Each row is a point on a tangle of strands that fork, close into loops and nearly touch. The rows are in no order.
Two points are linked if the straight distance between their rows is under 61.8. Some points are linked to none.
z517: [ 11 -10  -7 -18   0  -6  13  13  -8 -14   5   1  -7  -4  -5  11   3   6
   3  19   0  17 -12  -7   2   1  24  -8 -22   2  15   7   6 -10  -9   0
  18  -3   5   6  -4   6   0  16 -23 -15 -13  24]
z696: [ -4  -3  14 -14  -6  21  -5   8   7  -7  15   9  -1  -4  -3   3   1  -5
  14 -16   6  -3 -14   4   6  15   9 -14  -4   6  10  -8  -4  -9  -9   0
  -6 -16   0  -8  12  19   7  -2  -1  -7  -1 -21]
z136: [  5  -8  -7   7  -9 -10   8  -1   0  12   8  -5  -9   7   5  15  -9   3
  -8  19 -14  -8   5   2  -6   6  20  -8  -6   4   3  19   2   3 -17  -3
   8   6   8  -6 -16   2 -10   7   2   2  -5   8]
z960: [ -8  -3 -15  10 -11   7  23 -22 -12  17  12 -24 -29  -5   6   1   9 -17
  -3  11  -8  -4  -8   0   1  -7   4  -2  -1  -4  -3  22   0  26  20   9
   5   1  -3 -25  -9 -20  -9   3   7  18 -15   9]
z188: [  7  -9  20  13  -8 -20  -9   1  -2 -21 -19  21 -10   0  -6   6   0 -28
   5   0  -5   8  -2 -10   1 -11 -20   2 -13  24  -2  -9   0   4  -1   5
  15 -19 -15  -4  20   7   6   1  -6   4  18  12]
z24: [ -8  -3  -1 -19  -9  -6  14  21  -5   6  -8  -8   9 -15 -10   0   1  20
  -4  -9  10  15  -9 -17   7 -15  13 -21  -3 -12   3   6  11 -13   4   7
  -9   3  24  14  20   0   4   7  -3   1  -4 -14]
z744: [ -6   4   7   8   5 -10  -1  -6   1  20   2  -4  -6  21   9  -2 -16   7
   4   2 -13 -13   8  -5   2  16   9   1  10   2   6   0   7   3  -3   2
  -5  -1  10 -19 -17  -7   3  -2  17  13   1 -11]
z354: [  6   2   4  -4  -8   0   2   9  -4 -12  -6  -7   7 -11  -2  13   0 -16
   1   5  -2  -3  11   7  -5   7   2  -7   8  -2  18 -14  -7  -8 -11   4
 -15 -17   9 -10  18  10  13   3 -14   1   8  -1]
z275: [  5   1 -11   6  -8   4   3   8  -2  17   4 -21  -7   1   6  13   1  -7
  -3  -1 -21 -16  11  21  -2  15   9   0  12 -10  17  -2  -1  10   2   5
 -13  -2  -3 -26  -4  -2   4  -4  -6   9 -11 -14]
z208: [-11  -5  -7  -1  11  15  -2 -18 -15   8   6  -7   9   3  10 -10  -3  10
   4  13  13 -16   7   1  -4  -1 -27   8  15  -3   2 -10  -4   4   0   5
 -11  -7 -18  -7  -3 -14   2  -7  18   7   0  -1]
z30: [  6   7 -13  28 -11  -2  -3   0  13   9  -1  12   6 -11  -4  -4  16   0
 -15 -18  -4  -6 -13  16  -6 -11 -16  18   6 -13 -26  18   9   3   8   1
   1  15  -6  15  -3  11 -10 -20   5  -3   4  -5]
z157: [ -8  -3  18   8 -15  -1 -14  -2   7  -5   0  12 -11  15  12  12  -8 -19
   2   2  -6 -28  13   1 -10  -6  -7   2   2   4  -1   3   9   7  -9  15
   1 -15   5  -5 -16   6  -5 -11  12  15  18 -18]
z451: [ 10 -13   3  -5   8 -11   9   2   5   7   2 -11 -10   8  16   9 -13   1
  -1  15 -21   4  13  -8   2  20  20  -8  -8   7  11   5  -6   3 -11 -12
   6   6   6  -8 -14  -1   9  19  -4  -2  -8   9]
z499: [ -8   0   8 -12  21   1   3  -5  17   1   1  -3   0   0   7  -9  -7   3
   1   0   6   3   9  -7   7   5  -1   5   6   5   1 -11  -7   5  -5  -9
   0  -2   4   0  -5  -8  -2  -2   5  13 -16   7]
z986: [  0  -5   4 -14 -11  11  -5  11 -14  -6   5  12  -6  -2  -9   3   2  13
  11   0   8  -4 -12  -1   6  11  17 -15 -13   9  17   0   1 -13 -10   4
   0  -8  -8   2  -1   9  10   5  -5 -26   5 -14]
z75: [  7  -4 -10  14  -6  14  -4   2  22  -3   4   0   9 -21   5   8   3 -18
 -15   2  -9  -8   0  22 -12  -4 -14   5   5  -6  -7  15 -12   3 -16  -7
   5   0  -3   9   6  18 -10 -17   1  -3  -3   7]
z116: [  2  -8   3 -14  20  13   4  21   7   8  20 -17   7  -2   5  12 -16 -13
   6   7 -12  -1   6  11   6  14  20   1   1   0  19   6  -1  -1 -24 -17
   1   1  10 -20   1  -1  -2   2   6 -14 -15   8]
z243: [ -9  14  11  -4 -14  -3  -8   4  17  -6   1   5   4 -11  -1   6  16 -15
   2 -14  10 -18   3  16  -3 -16 -10  11  16 -14  -6  -7  22   7   3  15
  -8 -11   4  -8  -4  -4  -4 -19   7  16  -2 -13]
z172: [ -2   8  -1  -3  25   5   3   9 -10  -4 -10   2   5  13  -5 -24 -11   4
  16 -20   9  14   4 -18  20  10 -14  11   5  11   1 -21  -5  -4  21  -2
  -8   2   1   1  22  -4  10   6  -3 -10  10   4]
z479: [ -9  -5   4  28  -7  -8  10 -22   1   0   1   3 -14   3  15  16 -11 -25
  -1   7   0 -21   3 -10  -2 -17 -16   8  -1  12 -15  22   3  32   3   8
  11   1  -3  -5  -5  -3 -10   1  21   5   9  17]
z811: [ 15  -2   5  18   4 -18  -1   3   5 -21  -1  19 -17   1 -15   3   8   1
 -15 -17   0  26  -7  -1  -2  -6   8   1 -17   3 -23  10   3 -12   9  -4
  10   6   7  25   9  24  -6   7 -37   1  -1   8]
z846: [  6   6   3   9  13   2  -3   8  18  -1  -2   5   6  -5 -15 -12   5   5
 -15 -35   0  29  -2  11   9  -8   1   9  -3 -13 -13   0   6  -8  15 -12
  -2   5   0  17   6   4 -12  -4 -23  10 -16  -6]
z803: [-12  -7   8 -19  11  12   0 -18  23   4   2  -5   5  -7   9 -21  -5   7
  -5  -3  20   2   9  -7  -6  -3 -14  -3   6  -1 -10 -10 -16  -1  -4  -9
  -7   0  -2   8   4 -11  -3  -5  18  25 -16 -10]
z690: [-12  -3   2  -7 -13  -2   3 -17  -8   3  -2 -10 -15  -4   3   7  13  -2
   1  11  -4  -7   7  -6   0   3   9 -11   4  -2   2  -5  -3  13  14  11
  -9  -9   0  -7 -10 -11  10  10  -4  14  -7  -9]
z821: [  0  -3  18   7  -9  -5  -5  -9  14  -1 -15   0   5   7  11  -5 -10 -17
   0  -2   4  -8   8  -1 -20  -5 -33   5   4   8  -4 -18  -9  -5  -3   4
  -3 -11  -9  -7  17  -4   5 -12  13  30  13 -12]
z70: [  4  26 -14 -34 -10  -3 -19  15  -6  -7   0  -4  13   0   2  -2   8  16
   1  10   7  -4   4  32  -7  -2  17   3   2 -15   0  -4  13  -6 -13  -7
   2  18  -9   5 -22 -12 -15   4   1 -14  -7   8]
z721: [  3 -11   7  17  -1  11  -3  10  13  -6   7  10  -5 -12   4  26  -6 -23
  -7  11 -19  -6   1  11  -2  -1   1  -1  -5   3   1  22 -12   9 -21  -6
  13  -1   8   3   4  29  -4  -9  -5 -11  -1  12]
z837: [ 10 -11  30  16 -11 -20 -18   5  12 -18 -20  18 -13   5   1  11   0 -28
  -3  -9 -10   8   6  -3 -12  -4 -26   5 -10  26  -9 -17  -9   0   6  -9
  12  -9 -13  -6  23   7  11  -3   5  18  19  -6]
z959: [ 16 -26   7 -14   9  -5  13  -1  15  -9   2   8  -8   1   5  -8 -10   6
  -5   8  -4  29 -12 -21  -8   5  16 -15 -26   4  11   9  -1 -18 -10  -6
  19  -7   7  12   5   9   4  14 -20  -5 -11  14]
z852: [  9  18 -28 -14 -15   2 -14  11   1   0  10  -8   5  -2   1   3  17  11
 -14   9  -2 -11 -12  24 -10  -3  14   4   4 -15  -4  13  16  10  -8  -5
   4  10 -11  -4 -31  -8 -24  -4   9  -9 -16   6]
z762: [-13   3  -7   8  12   8  -9 -23 -25  13  11   2   5  15   4  -7  -2  21
   7  19   6  -6   4  -8   1   0 -15   8  13   3  -6  -7  -7   5  16   4
  -3   8 -16   1 -16 -18   5   0  15  -5  10   2]
z202: [  9   5  -9  21  -4 -16  -2 -10   4   2  -9   3   0  11 -11  -5   4   7
  -7  -4  -5   3   1   2  -7  -2   1   5   3  -5 -11   1  -5 -12   6   2
  -2   9   2  14  -7   5  -5  -1 -16   5  10  -3]
z111: [  6  -7  -5  10   6 -11  -3   0  -5 -12   1  17 -14   2 -13   0   6  15
  -8  -6   1  18  -3 -13   5  -1  14  -4 -15  12 -22   9  -5 -10   9  -8
  12  19   3  31   4  18   0  13 -25 -17   6   4]
z197: [  4 -15   3  -8   8  -7  18  18   6  13  -4  -7  12  18  -7 -16 -29  15
  -8 -16  -8  32   8 -23  15  -9  12  -7 -11  -8  -5  14   5 -19  -5 -13
   7  10  27  19  15   0  -7  14  -2 -15  -7  -4]
z411: [-10  -2  20  11  -4 -15  -6  -3   2   1 -13  16 -11   1  -3  -6   2   1
   5 -15  -1   8  -2 -16   6   1  -5  -7  -2  13 -14  -7   3   3  18   7
  -7  -4   3   1  16   5  25   3  -5  14  11 -15]
z711: [ -3 -11 -14   4  13   7  23 -12  -1  20   4 -23  -5 -13   5  -6   5   4
   1   4  -6  13 -10  -7  11   9   6  -3  -6   0   7   9 -14  16  24  -5
   6  12  -2  -7  -4 -22   4   8  -6  -2 -25  14]
z426: [-12  -8  -2 -13 -10   2  -3 -12  -4   1  -5  -1   6 -14  -3  -8   8  15
  -3   8  19  -1   5 -10  -7 -11  -7 -12   5  -4 -10 -10  -5  -8   3   7
 -14   0  -3  20   8  -6   7   4   6   8   8 -18]
z665: [  3  -4  16 -11  21   2  12   6  17  -2   6  -6  -5   4   9  -3 -11  -6
   6  -4 -10  14   2  -9  12  20  10  -1  -6   5  13  -9  -2   5  -4 -10
   3 -10  10 -12  -6   0  11   7  -4   7 -19  10]
z435: [-16   3  -5 -12 -14  -3  -1 -18 -14   6   0  -7  -1 -10  -2   1  21  11
  -3  13  16 -11   5   1  -5 -13   0  -3  14 -12  -7  -1   5   4  10  12
 -10   3  -1   3 -14 -17  -2  -1  13   9   1 -12]
z851: [ -7   5   6  21   1  -7   1  -2  11   8   4  11  -2   5  10   7  -5  -9
  -6   1  -2 -19   4   1   0 -12  -6  16  11   3 -17  20  15  19  -6   6
   9   6   8  -5 -19   2 -12 -14  20   4   7   8]
z36: [  6  24 -24 -18  -4 -13 -13  -8 -16  -8   1  -6  11  12   0   5   8  16
  -2  22   8  -4   7  16 -11  -7  12   2   2  -6  -9  -7   1   3  -5  -2
   3  19 -12   9 -23 -16 -15  14  -1 -11   0  21]
z348: [ -9  -6  -3  -9  10  -2   0  -9 -11  19  -3 -11   0  11  11 -11 -16  17
   9  14   0  -6   7 -17   0  10   7 -10   3  11  12  -3  -3  -2  -1  -2
  -9  -1   2  -8  -5 -20  12  12  17   0   5   0]
z490: [ -3   7 -16  10  -1  -1   3  -3 -28   0   2  -5  -1   4  -4   9  10   7
  -2  12   3  -9  -3   5   4  -2   7   3   6   4   8   5   6  19   5  13
   3   0  -6 -15 -17 -12  -5  -4  -3 -10  -1  10]
z6: [ 13  -1   2  23   7  -8  -6  -7   8  -2 -10   9 -10  18  -6 -19  -3   3
   1 -18 -11  19  -9   1   2  14  -4   1 -10   5  -8  -6  -6 -12  17  -6
   5   2  -6   7  -2   4   4   2 -20   7   5  -8]
z790: [  1  -4 -15 -14  -9  -8   2  -3  -7   6 -13 -11  17   2  -5  -9  -3  18
  -4   8   9   6  21  -8  -5 -12  -4 -10  10 -12  -3 -13  -9 -20   4   2
 -17  10   6  26  14  -9   3  11  -3   3  12 -11]
z401: [ -9  11  17   7  -2   6   3  17  10   8   9  12   0  -4 -10   4  -1 -17
  15 -20  -5   1 -23  12  19  -3  -6   7  -4   2   7   8  19   8  -1   5
   5 -11   3 -24  11   6  -2 -21  17   6 -14   1]
z303: [  0   1 -12   4  -7  -3   0   3   4   4  13  -3  -3   2   9   9   0  -9
 -11  14  -1 -18   5   7  -9 -11   9   5   5  -2  -6  21  16  13 -23   5
   5  -2   8  -9 -21  -3 -20 -10  17   3  -2  15]
z117: [-13  15  21  -1  -6   2  -2  14  17   0   8   8  -4  -7 -12   7  15  -5
   4 -26   0  -2 -15  15  11  -3   5   7   3 -13  -6   0  20   4   4   6
  -2  -7   3  -8  -6   9  -2 -17   0  14 -19 -19]
z943: [ -6  11  -2 -19   5   2  -8  17 -18  -1   9   1  21 -13   4  12   6   9
  -3   7  18 -13  13   8  -1 -13  -5   8  27 -11   3  -1   9   0 -17  -4
 -21   4  15  -5  11   2   0 -13  22 -12  11   0]
z476: [ 11  10 -19   7  -8  11 -17   5  24  -4   4   5  17 -14   5  -5  14  -7
 -19  -3  -8 -13 -12  16 -14  -6 -12  21  14 -17 -16  16  12   3  -9 -13
   2   1  -6  14  -8  15 -16 -22   7  -6   0   4]
z674: [ -8   0  15  12  -4  -2  -2 -14   7  16  -6  -1  -5  21  17  -4 -18  -8
   7   0  -8 -22   7  -2 -10   7 -19   3   7   6   4  -3   2   2  -2   8
  -8 -12   0 -19  -4  -5   2 -13  25  24  13 -20]
z593: [  4  -3   8  -3  15   8   3   4  11   2  -3  -4  13  11  10 -13 -22  -2
   7 -10   2  -2   4  -6  -6  14 -15   0   9   5   8 -14 -18 -17  -8 -10
 -12  -1   2  -3  19   6   6  -3   9   5  11 -14]
z478: [ -8  12  11 -12   0   6 -14  10  21  -2  12   0   9  -1   0   3   0 -13
   0  -3  -1 -15   2  13  -4  -5   3   2  16 -12   1   1  15  -5 -23   1
  -8 -12  14 -10  -3   6 -10 -17  18  10  -2  -6]
z458: [-18 -10  -4 -20  14  17   4 -20  -7  10   4 -12  13 -10  13 -22   0  13
  -1  16  23  -9  11 -13  -7 -10 -33   0  16  -8 -10 -10 -12  -1   3  -1
 -16   3 -13   6   7 -21   3   1  25  12  -7  -4]
z277: [ -1  -3   4 -15  -3   2   3  18 -15 -16   1  -8  -5 -17  -2  27  10 -10
   1  14  -1  -2   9   3   5   4  16  -8   1   1  19  -7  -3   8  -5   2
  -4 -12   5  -7   4   7  13   9 -20 -10  -6   6]
z812: [ 12  -9  10  16   1   0  -1   6  14  -6  -2  13  -5   1  -2   1 -12 -13
  -4   1 -12   7  -8   2  -5   5   1  -4 -12   5   4  12  -3 -14 -18  -3
  16  -8   9   2   6  21  -3 -10 -10   0   6   4]
z176: [  7   4 -19  -1   1  -6   1  -6   1   0   3   6   1   4 -12  -6   6  23
  -7  -4   8  17  -2  -4   6  -9  12  -3 -15  -3 -17   9  -4  -7   5 -12
  11  27   0  32  -7   1 -14   7  -7 -17  -3  10]
z192: [ 16 -11 -16   5  -7   5  -1 -21  12 -10  -1  -7  -4   4   3   1   2  -1
  -6   9  -3  -1  -3   6 -15  10   1  -9 -12  -1   2  -5 -21  -4  -5  -4
  10  -7 -15  12  -9   6 -10  10 -18   2  -3   3]
z90: [  7   5 -14  19  -6   2   5  11  -5   3  -7   9   8  -8 -14  -8   9   3
  -7  -9   3   4  -9  10   4  -8  -7   5   0  -7  -4   8   5  -7   0   6
   3   9   4  12   7  10  -6 -18  -6 -12   8   0]
z5: [  6  -5  -8  -4  -6   2  -9 -16  -3 -11  -6   1  -1  13  -1 -11   2   4
   3  13   9  -7  -1  -1 -12   4  -2  -8  -5   3   6 -16  -6 -12 -12   9
   2 -18 -15   6 -13  -6  -7   2  -6   7   9  -4]
z457: [  8 -13  14  16  -8 -10  -2  12   4 -12  -7  27 -16  -4 -10  -4  -3 -17
   2  -5  -5  18 -19  -6   2  -5  -8  -6 -21  17  -1  11   7  -8  -4   6
  19 -12   0  -2  21  18   5  -8 -15  -1   9  10]
z999: [-20  -3  14  15  -6  -4  -4 -14  -7   7  -2  12  -7  -6   3   9   6  -1
   1   7   5 -16  10  -7   0 -13 -12   8  11   8 -22   3   0  16  15  10
  -6   5  -3   8  -3   4  13  -4  10   7  16 -15]
z475: [ -9  12  -3   0  22  -2  -4   2 -23   4 -10   2   3  13 -12 -12  -3  21
  11  -4   1   7  11 -23  20   2   2   9  11   6  -3 -15  -1   0  29  -1
  -6  15   6   7   2  -9  16   8  -1 -14  11   3]
z240: [  0   2  17   2  -6  -3   3   2  13   2  -9   0   7  -5   6   2 -10 -15
   2  -9  -3  -2   6   2  -7   5 -15  -2   9   5   6 -12  -9  -2  -4   1
 -11 -10   6 -12  25   8  12  -7   4  18   7  -8]
z302: [  1   3 -12 -10  -4  13 -10  -7 -18 -23  -3   3  12 -12  -8  -1  27   0
  -1   9  23  -5  -6  11  -3 -11 -12   0   6  -5  -2 -18   2   4  -6  10
   1 -14 -23  14  -7  -1  -8  -6  -6  -7   1   0]
z143: [  4  -4  14  -6  -1  26  -6   2  28   2  12  -4   2   6  10  -1 -14 -16
   8 -23 -17  -4 -11  11  -3  22  -4  -9  -7   1  12  -7 -13  -6 -11  -9
   2 -15  -4 -17  12  18   3  -7   7   6 -10 -21]
z519: [ 12   1   2   6  24   4  -6   8   8 -11  -8   4  -2  18  -6 -29 -14   0
   6 -21   2  19  -2  -6   8  16  -7   9 -10   8   0 -14  -6 -21   5  -9
   5   0  -1   8   8   2  -4  -1 -11  -3   7  -4]
z818: [  2  15  -5   0  15  -8   4   5 -13   3  -4   1  -1  13 -18  -9   2  20
   5  -4  -2  18   1 -14  21   4  17   8  -2   1   0  -7   4  -5  23  -2
   5  21  11   6 -13  -9   2   7 -13 -14  -4  10]
z430: [  1  -1   6 -17  23   3  10  17   7   9  10 -15  18  -4   5   5 -18  -4
   6  -2  -4  -2  18   2   3  16   9   8  12  -2  14  -3 -12  -6 -14 -18
 -11  12  12  -8  12  -1   0   9   9 -15  -1   2]
z910: [  8   7  -2   5   7   3 -25   3  11 -29   0  11 -19  27   0  12  -6   1
  -1   6 -11  -7  -3  -3  -3  15  14   7 -10   3  -3   1  -8   0  -5 -11
  20  -3 -15  10 -30  17 -18  10 -13  -5   3  10]
z861: [ -6  10   4  17   1  -9  -1  15 -17  -3 -10  18   7  -6 -10   1   0 -11
   7  -6   8   0  -4  -1  13 -23 -17  15   3  10   3   7  18   6   0  12
   3  -4   2  -7  18   0  -1 -19  10 -12  19  15]
z885: [-12   8  11   9   1  -8   5  10   0  10  -6  14   3  -4  -4  -7  -4 -12
  13 -14   9  -1 -13  -5  17 -18 -22   9   0  12  10   5  17  10   2   8
   1 -12  -2 -21  20 -10  -2 -19  25   4   0  14]
z591: [  5  -3   9  -9  20   8   9  11   4   6   5  -5  12  15   7  -8 -21   1
  15 -13  -3  -1   1 -12   5  27   6   3   1   8  16  -7 -11 -15  -8 -13
  -9   1   6  -7   7   6   7   9  13 -17  13 -10]
z76: [  0   5   0 -27  11 -10   7  16   0  14   2 -18  19   4   7   0 -18  12
  10   3  -3   1  28  12  -1  14  14  11   0 -10   7  -3  -8  -5  -4 -18
  -6  28   3   5   4 -14   0  18   3 -21   5   1]
z44: [ -6 -10   5  11 -19  -3  17 -29  -1  -3   1  -2 -23  -2  10   5  -4 -29
   1   8  -3 -11  -5 -14  -6 -17 -11  -6 -15   8  -8  18   6  24   7  16
  14 -13  -3 -11  -2 -10 -10   9   9  15  -2  16]
z992: [  7  -1  -4   6  -5   3 -13 -14   4 -21  -8   2   9   3  -1  -4   8 -12
  -3  10  10  -9   3   6 -20  -9 -21   3   3  -1 -11 -17  -4  -5 -10  11
   4 -17 -21  15  -4   3 -10  -6  -6  12  13   0]
z288: [  8  -5   7  17  -3  13  -3  -5  25  11  -4  -4  -3   3   8  -1 -11  -8
  -2 -19 -26  -3  -3  17  -3  21 -10   4  -4  -2   4  -2 -13   1   4  -9
   5  -4 -12  -7   1  12   4  -9  -2  11  -8 -18]
z911: [ -1  12  -1  11  10  -3   0  10 -21  -5 -15  10   9   0 -12  -8  -6  -4
  11 -12   7   4   2  -4  14  -6 -22  13   7   6   4 -14   3  -4  10   6
  -8  -4  -5  -4  28   2   7  -7  -2  -6  18   7]
z8: [  1   2  -4 -22   0 -13  16  26 -15  -6  -5  -6   3 -15 -11  11   4  12
  -2  12   5  18  -6  -9   6 -12  22 -11 -10  -5  11  10  13 -11  -5   1
   7   9  21  11   4  -1   2  10 -17  -6  -9  13]
z151: [  7  17  -7  -2  -3   7  -5  18 -14  -9   0 -12  19  -9 -12  11   4 -10
   5  -2   6  -9   1  22  -5   1   2   5  18 -14  24  -7   3 -18 -10   5
 -21  -7  12 -18  15  10  -1  -8  -8 -11  12   0]
z609: [ 13   7  -4  16 -11   2   5   5  17  16  -4 -14   2   5  -1  -3  -8 -13
   2 -18 -30  -4  -9  24  -4  18  -5   4   0 -12  20  -2   7  -3   6   3
  -4 -10  -5 -26   2   2   3  -9  -8  17 -15  -8]
z559: [ -2 -10  -3   2  -9  10 -11   0 -21 -10   3  18  -3   3  -2   8  -2  10
   2  15   7 -11   0  -2  -4   0   4  -6  -8  16   3   6  -5  -3 -17   2
   5  -6 -13  14  -8  15   4   0  -2 -23  19  -4]
z173: [ 11  -3 -27  -2  -8  15  -1 -12  -8 -21   2  -7   7 -13  -5   5  22   1
  -4  12  12  -3 -10  13  -8   1  -2  -5  -6  -5   1  -9 -12   5  -7   2
   8  -5 -27  17  -7   1 -14   5 -16 -17  -8   8]
z534: [  6   3  25   2   7  -4   6  22   3  -9   3  11   0   1  -7  -2  -8 -10
   3 -33  -9  26 -11 -10  16  18  11  -1  -6   0  -4  -5   5 -18   7  -5
  -9   2  15  -9  21  23  18  10 -10  -1   2 -10]
z179: [ -6   3  -4 -18   3 -13   2   4 -17  17  -5 -13   7   3   9   3 -12  20
   8  16  -6  -1  16  -3   2   8  21  -7   0   5   9   0  -2   1   3  -7
  -8  21   4  -3  -5 -20  15  23   2 -14   5   3]
z216: [  3  13 -10 -12   5 -19  -1  -6  -4  -5  -5  -8   1  10  -9  -4   6  16
   2  10   4  10   8  -3   3  -4  18   1   1  -5   1 -13   2  -9   2  -3
   2   9   6   8 -18 -15  -9  12 -12   3  -6  16]
z507: [  6  -8  -1 -11   2  16   2  19   2  -7  14  -8  -4  -9  -2  16   3 -15
   5  11  -7   1  -3  13   6   8  17  -6  -8  -2  22   4  -1   2 -16  -4
   6 -11   7 -12  -2   6   0  -1 -12  -9 -16   9]
z69: [  7  14 -18  -1 -19  -5  -5  -8   3  -8   9   5  -5   2  -8   3  26  13
 -12   3  14  -3 -22   5  -7 -11  13  -2 -10 -12 -18  12  13   4  -4   1
   7   9  -5  16 -27  -3 -20   0   5 -10 -10   9]
z888: [  8 -24   4 -10   7   2  10 -16  20  -6   2   7  -7  -7   1 -12   1  13
 -15  -7  11  36  -9 -20  -7  -8   8 -17 -26   1  -6   4 -11  -8  10 -10
  13  -2   0  23   9  -1  -2  16 -25   8 -19   7]
z554: [ -5 -19  16   1  16  -4  -5 -18   4 -16 -18  10 -16   2  16  -4  -5  -2
  -3  10  -5  11   0 -36  -6   3  -8 -17 -11  23 -14  -5 -16   8   8  -1
  15 -10  -5   9   8   4  22  16  -5   6  10   9]
z896: [-14 -11  -6   3 -20   8  19 -22 -26  -3   4 -16 -24 -13   7   9   9 -23
  -2  12   1 -17  -5 -11  -7 -24   1 -13  -6   1  -4  25  11  30  13  20
   6 -11  -3 -17  -6 -16  -6   9   9   9   1   6]
z793: [-14   3   3   7   4  -4   1   6  -6  10  -2  12   6 -12  -3   6   3  15
  -8   2   6  -7  11  -6   8 -10  -3   9  16   0 -17  10   4   9   3   1
  -6  19  12  13   3   6   7  -9  13  -5  10  -8]
z907: [ -2 -15  -8   3   2   9  28 -10   0  22   6 -25 -19 -10  14  -3  -2 -11
  -5   8 -16   4  -5  -3   5   4   5  -7 -10   5   4  19  -5  18   8   1
   5   0   2 -24  -1 -12   3   3   3  17 -30  11]
z124: [ -8   9  -2  -2   9  10 -19  -7 -29  -2   5   9   3  24  -7  -6   0  24
  13  10  12  -9   4  -3   4   4  -8   8   6  10   2 -19   1  -4   7   4
  -6   0 -19   3 -19  -7   9   1   6 -13  15 -10]
z547: [  7 -13   1  -3   1   2   8 -12   8  -2  -5   0  -5  -9  -7 -15  10  12
  -4 -13   5  30 -12 -10   5   2   6 -12 -17  -3   2  -8  -7  -5  21  -2
   1  -2  -1  12   8  -7  11   9 -28   5 -13  -4]
z60: [-13   7  20  12 -16 -12  -4   0  -8   6  -6  12  -3   6   1  14   1  -5
   7  -6  -1 -23  11   0   0  -3  -3   7  15   4  -2  -3  13   6   8  17
 -16  -6   5 -11  -1   4  16  -6   4   7  19 -20]
z834: [  0   0  -6  10 -10  -4   8 -18   2  20  -1 -21  -9  -2   8   3   7  -7
  -1   1 -16  -8   8  14  -2  10  -2   1  11 -11   4  -5  -7  11  20   6
 -12   0  -3 -19  -4 -14   5   0  -5  22 -13  -9]
z623: [ -3  -6  -7  -8   2   3  10 -13  -6  11  -3 -17  -4 -10  -1  -9  17  11
   7  -3  -1  18 -13 -13  10  11  12 -15  -8  -6  12  -6 -12   1  35   1
  -2   3  -4   3  -4 -22  19  17 -16  -6 -13  -4]
z981: [-12   7   0   4   3   8  -4  11 -24   7   8   8  13 -15   4  17   8  14
  -6   4   9 -19  10  10   2  -9 -14  16  23  -5  -4   8   5  18  -2   2
 -11  10   2  -6   1   5   7 -17  19 -16   9  -5]
z91: [  9  17 -30  -1 -10  -2  -3 -16  -3   7  12   2   5   9  -3 -11   9  25
  -8   5  13   9 -22   6  -4  -7  11  -5 -15 -12 -18  15   1   4   1  -8
  10  29  -5  19 -19 -14 -21   4  16 -19  -9  16]
z412: [  4  16 -11 -26  -2   7  -9  23  -3  -2   9  -8  26 -14  -4   5   9   4
   1  -3  14  -5   1  20  -3  -6   4  -2  19 -23  10  -4   7 -18 -19  -7
 -21   8  15  -4  12   4 -10  -8  14 -13   3  -6]

A fork is a point with three links, a tip a point with one. Leave the first point through the second and follow the links. Name the first fork or tip that comes.
z811 / z111 -> z172
z143 / z288 -> z790
z959 / z888 -> z124
z519 / z6 -> z837
z216 / z36 -> z811
z960 / z907 -> z24

A piece is all that can be reached along the links. How many separate loops has the piece of each point below (a circle has one, a figure eight two, a Y none), and how many tips (points with one link)?
z593 -> loops 3, tips 0
z547 -> loops 0, tips 2
z559 -> loops 0, tips 2
z852 -> loops 0, tips 3
z5 -> loops 1, tips 0
